Points, in no order, along strands that fork, close into loops and pass close to each other.
In the rows, 128 means zero.
Points whose rows are less than 77.6 apart are linked; no others are. Some points are linked to none.
k_411: [219 158 111  80  93 157  93 141 106 133  88 139 129 131 107 138  89 158
 103 120  90]
k_685: [157  90 127 138 131  83 135 167  82 167 149 108 122 113 162 123  95  51
 160 126 149]
k_194: [119  98 136 133 104 131 153 152 133 126  90 152 145 121 160 172 128 102
 131 107 156]
k_405: [ 94 184 123 154 106 127 163  77 138  96 185  89 144 139  96 105 143 188
 151 121 108]
k_510: [ 92 120 137 156 109  74 159  97 152  67 145  85 173 105 150 145 164 113
 131 145 142]
k_969: [168 125 107 135 114 222 143 184 117 194  87 157 135  92 177 182 159 115
 117 112 135]
k_554: [144 106 136 138 160  81 127 134 123 185 187  96 119 124 127  94  99  40
 159 184 118]
k_363: [ 67  98 151 147 120  75 145 106 136  56 118 105 130 108 121 137 151 111
 140 104 127]
k_541: [139 133 124  98 123 134 110 143 119 149 122 144 117 136  88 111  86 135
 123 134 131]
k_481: [123  96 128 124 106 112 149 153 113 120 102 139 139 113 132 152 111  99
 147 102 157]
k_429: [127 102 142 128 116 162 159 140 149 124  82 161 164 116 187 191 151 100
 102 120 150]
k_37: [101 140 135 129 150 149 118 136 173 131 124 147 146 133 152 140 124 117
  93 167 141]
k_763: [137 107 133  94  78 114 136 118 100  82  85 131 129 112 104 154 105 140
 149  70 119]
k_322: [ 68 128 154 130 118 147 165  76 136  82 105 124 184 130 178 151 166 154
  98 110 130]
k_38: [148 126 123 108 109 149 119 167 114 160  99 157 108 136 114 133  94 133
 125 111 142]
k_43: [ 75  99 147 122 111  94 132 111 124  64 101 125 114 112  99 130 128 130
 146  82 121]
k_595: [114 179 120 122 132 143 124 101 146 122 164 106 162 129 103 104 121 177
 116 156 126]
k_662: [175 146 105 108 135 207 111 206 116 203 108 154  96 121 143 118 118 130
  99 127 118]
k_627: [127 106 129 102  97 114 144 131 108  99  99 127 146 108 113 149 105 124
 145  94 144]
k_588: [ 93 107 145 145 156  59 117 118 120  83 144 104 101 115  61 112 151 105
 164 121 118]
k_561: [150 115 114 161 151 144 106 160 137 216 133 171  66 169 181 112 118  99
 134 118 160]
k_771: [152 178 114  94 141 153  81 116 138 132 135 129 110 146  71  90 108 183
  88 162  97]
k_610: [ 92 149 141 107 114 147 117  94 138  90 101 137 125 142 105 118 119 185
 104 108 110]
k_606: [142  96 161 158 172  40 120 152  65 120 164  84 110 103  94 124 132  62
 167 152 125]
k_312: [167 120 117 157 130 150 113 163 122 233 142 150  86 143 202 111 110  87
 145 108 156]
k_547: [140 169 123  92 129 158  90 118 136 108 102 141 102 149  88 107 113 192
  87 137  96]
k_496: [113 120 125 141 117  77 143 116 140  91 155  87 174  98 130 130 136 100
 139 151 146]
k_153: [116 114 130 107 103 123 153 111 121  91 104 118 178  99 129 146 117 133
 129 108 150]
k_682: [209 167 100  68 119 178  93 156 107 145 111 131 142 113 121 123  92 156
  88 141  93]
k_931: [144 131 123 129 136 157 132 164 153 175 119 152 125 122 192 162 108  73
  99 148 148]
k_272: [124 125 128 142 130  72 134 127 142 120 179  89 164 104 108 114 127  85
 146 164 137]
k_141: [ 92  94 141 122 108 104 127 128 115  86  89 147  77 129  85 132 121 128
 155  73 120]
k_923: [121 132 135 171 128  58 141 105 194  88 200  99 130 123 123 132 180  98
 143 169 125]
k_75: [158 158 119  85  94 130 108  95 110  93 111 121 149 128 105 128  91 174
 122 115 104]
k_651: [178  97 126 166 124 139  91 151 115 242 153 135  84 141 196  85 124 111
 169  81 159]
k_100: [ 93 152 133 144 127 137 148  93 164 105 145 108 188 124 163 142 151 144
 103 163 141]
k_509: [ 89 112 124 132 156  91 116 116 144 123 123 141  88 150  70 108 127 112
 153 132 130]
k_844: [175 150 122  86  91 140 104 127 117 115  93 143 126 136  97 138  87 162
 115 111 104]
k_178: [166  68 132 159 173  86 111 145  75 194 160 122  74 144 166  84 112  87
 183 108 145]
k_26: [116 135 142 109 125 176 115 155 142 128  80 168 108 141 115 132 125 168
  98 118 117]
k_197: [132 129 136  87  84 138 137  82 106  74  85 129 153 115 122 151 110 172
 126  74 105]
k_505: [ 97 130 141 136 129 126 135 114 179 104 129 132 159 131 172 159 139 112
  97 167 147]
k_861: [ 83 135 147 110 115 159 156  80 117  86 100 127 176 125 150 143 147 177
 102  98 120]
k_938: [177 131 107  83 107 153 137 142 102 153 113 134 166  93 120 146  82 122
 117 119 137]
k_94: [132 182 117 101 101 135 115  75 112  89 134 105 147 137 103 121 100 192
 123 130  99]
k_725: [ 45 115 160 148 121 111 141  86 170  71 120 129 139 139 142 131 159 135
 119 114 122]
k_67: [ 67 153 138 161 110 109 161  71 141  75 169  88 146 129 112 111 159 168
 148 110 112]
k_126: [118 125 126 118 140 121 115 143 142 155 135 141 124 137 101 111  96 109
 128 151 142]
k_9: [137 147 132  98 118 165  99 137 139 116  79 167  84 152  92 120 119 177
  93 115 103]
k_495: [167 134 115 129 121 183 113 193 109 217 114 159  91 132 147 125 109 124
 121 115 140]
k_688: [141 100 148 155 169  48 123 141 104 131 187  83 123 111  91 111 141  56
 167 174 118]
k_952: [142  94 121 140 117  99 145 166 111 154 124 130 125 121 172 148 107  60
 146 123 163]
k_837: [153  81 118 161 130 118 106 158  98 196 130 151  65 156 156 105 127 120
 175  80 168]
k_296: [175 184 103  82 124 178 104 109 105  90 105 120 146 136 137 124 120 206
  85 138  80]
k_200: [ 76 152 140 117 109 148 143  75 124  81 120 114 157 133 129 127 133 186
 113 106 112]
k_254: [146 103 113 152 145 133 111 155 118 207 124 166  63 172 142  99 114 115
 148 110 153]
k_44: [122  86 135 140 162  68 117 144  78 118 126 126  74 138  86 114 119  93
 175 110 136]
k_390: [122 137 123  97  96 129 148  77 101  77 107 111 174 110 122 145 111 165
 127  95 123]
k_244: [ 70 129 143 163 130  77 144  88 154  63 161  90 130 111  93 109 167 136
 155 108 114]
k_967: [127 172 115 102 158 173  92 133 149 139 139 132 133 134 100  96 116 175
  87 170 113]
k_624: [ 75 119 137 143 139  75 126  95 136  67 145 102 110 112  68 111 148 129
 160 108 111]
k_480: [106 121 150  98 128 191 146 121 131 102  76 158 172 126 166 157 168 169
  86  98 119]
k_321: [148  94 133 136 149  72 126 151  94 164 167 101 120 123 135 108  97  46
 164 157 136]
k_664: [110  94 138 143 128  66 138 149 111  91 129 108 127 107 126 145 130  75
 152 129 148]
k_926: [189 146 112  91 107 203 100 189 118 155  84 153  97 130 117 135 130 165
  94 121  99]
k_842: [174 138 111  90 113 190 120 172 114 154  89 154 133 108 128 146 117 151
 103 121 118]
k_972: [100 188 121 133 107 143 136  66 125  95 162  99 135 146  96 110 128 203
 133 124  99]
k_590: [135 142 116 106 156 199 117 192 146 156 102 158 131 117 155 132 128 134
  84 150 121]
k_622: [124 126 122 124 134 160 170  83 126 105 107 129 214 100 179 160 150 134
  88 142 152]
k_502: [149  98 131 148 135  49 127 143 117 132 182  92  97 116 164 143 131  27
 139 187 132]
k_499: [118  90 125 133 148  86 118 140  94 133 111 147  57 157  83 111 116 114
 172  97 137]
k_650: [143 146 117 109 157 189 102 190 137 174 110 163  97 130 129 108 113 136
  87 153 121]
k_193: [139 129 132 141 144  73 127 121 145 137 204  86 157 113  81  93 130  92
 162 167 122]
k_857: [160 110 114 141 101 154 138 176 105 196 113 145 124 116 170 151 109  93
 145  95 160]
k_806: [132 115 124 134 166  95 118 127 147 182 179 117 114 142  97  93 109  66
 150 183 123]
k_644: [118 113 128 132 116 124 166  91 155 100 113 129 194 106 201 177 154 103
  88 158 151]
k_401: [142  77 130 143 163  73 115 156  65 152 141 123  78 142 113 102 111  88
 180 118 144]
k_534: [ 65 104 155 158 125  79 136 103 176  64 129 120 120 131 139 144 166 101
 132 135 129]
k_882: [ 66 145 137 126 139 139 117  83 168 102 120 143 106 151  84 106 141 175
 113 121 109]
k_678: [147 120 150 159 158  46 131 129 142 120 209  78 139 107  84 107 160  76
 166 170 114]
k_636: [135 106 124 107 144  83 107 127  98 138 149 118  99 141  57  93  99 107
 167 142 118]
k_451: [148 113 119 102 132 105 109 137 102 154 125 140  84 158  69  96  90 123
 147 129 123]
k_31: [171  83 123 159 139 108 108 154  94 209 155 132  80 144 181  91 112  96
 176  92 157]
k_858: [125 156 128 186 117  71 170 100 187  89 210  87 157 129 146 125 182 129
 142 155 128]
k_758: [154 202 111 106 112 153  99  82 114  88 121 110 131 155 114 113 111 207
 100 135  77]
k_713: [124 137 141  91 125 194 125 147 133 110  80 158 143 124 140 143 145 184
  88 111 112]
k_783: [174 124 113 106 111 211 136 171 112 163  84 157 153  90 147 172 143 142
 110 112 126]
k_702: [188 143 122 111  89 156  94 153 113 151  78 167  56 171  87 123 109 162
 113 102 102]
k_658: [157 122 117 126 100 167 130 177 106 186 102 153 115 122 139 148 108 125
 137 104 148]
k_131: [101 177 119 124 172 181 102 131 167 131 141 136 130 142 117 100 141 183
  87 177 115]
k_942: [ 93 145 129 167 155  95 132  88 214 110 175 123 119 154 100 116 175 124
 142 157 127]
k_944: [150 168 104  87 126 180 129  97 100 101 115 114 174 115 142 136 120 197
  95 133 111]
k_894: [152 110 117 143 111 123 144 156 137 168 128 145 116 124 208 170 109  57
 119 135 162]
k_982: [100 163 122 170 117 127 179  83 156 105 171  89 193 127 164 140 165 150
 120 161 137]
k_511: [180 140 119 117  99 186 100 181 109 177  88 165  63 155 106 125 121 161
 108 110 117]
k_810: [120  90 129 130 115 102 125 145  93 113  95 147  63 144  93 128 118 123
 173  69 130]
k_65: [131 145 112 115 135 180 178  64  83  98 116 124 211 103 171 147 154 169
  96 134 139]
k_306: [105 125 128 166 160  65 128  97 197 101 181 116 102 141  97 128 186  91
 151 162 122]
k_501: [164 124 110 150 108 191 135 181 122 210 105 151 122 106 191 168 134  95
 129 106 151]
k_402: [103 164 124 184 106  98 186  91 155  90 189  78 181 126 145 128 172 148
 147 140 132]
k_803: [158  64 135 154 191  74 114 140  59 178 161 107  74 143 136  85 109  78
 184 131 131]
k_232: [126 155 115 101 132 175 145  96 110 104 119 119 194 107 149 142 132 176
  97 135 132]
k_16: [ 81 158 133 159 159 127 126  90 211 119 164 133 132 154 115 119 162 148
 121 162 128]
k_847: [ 80 169 134 142 166 161 114 106 184 122 145 138 128 153 108 104 156 177
  99 164 116]
k_261: [121 100 143 141 140  54 124 146  96  97 148  91 128 100  97 127 128  77
 161 139 138]
k_543: [115 126 119 130 163 105 111 124 156 166 158 133 117 148  83 100 111  94
 138 173 133]
k_435: [122 106 153 116 130 187 160 132 142 117  77 166 184 115 189 182 175 132
  89 109 137]
k_207: [137 132 125 126 142 182 132 182 149 165  97 164 132 120 181 163 128 107
  98 136 141]
k_764: [ 51 135 162 143 123 139 151  79 160  81 118 126 162 145 161 138 163 154
 105 118 123]

How many points has the smallest loop of links through each point below? Write none if it is on no loop.
k_390: 5
k_207: 17
k_312: 6

A piece is all that can be reached along the links. How many separate loops has the piece of each point below (a circle has one, a figure eight two, a Y none), and how many tips (points with one link)?
k_9: loops 1, tips 1
k_664: loops 0, tips 2
k_451: loops 1, tips 2
k_178: loops 1, tips 1

A fork is a point with three links, a tip a point with one. Leave the first point through the second and follow the links. Name the first fork or tip that comes.
k_894 / k_931: k_658
k_847 / k_131: k_627
k_803 / k_401: k_882
k_764 / k_725: k_31
k_644 / k_622: k_94
k_658 / k_495: k_541
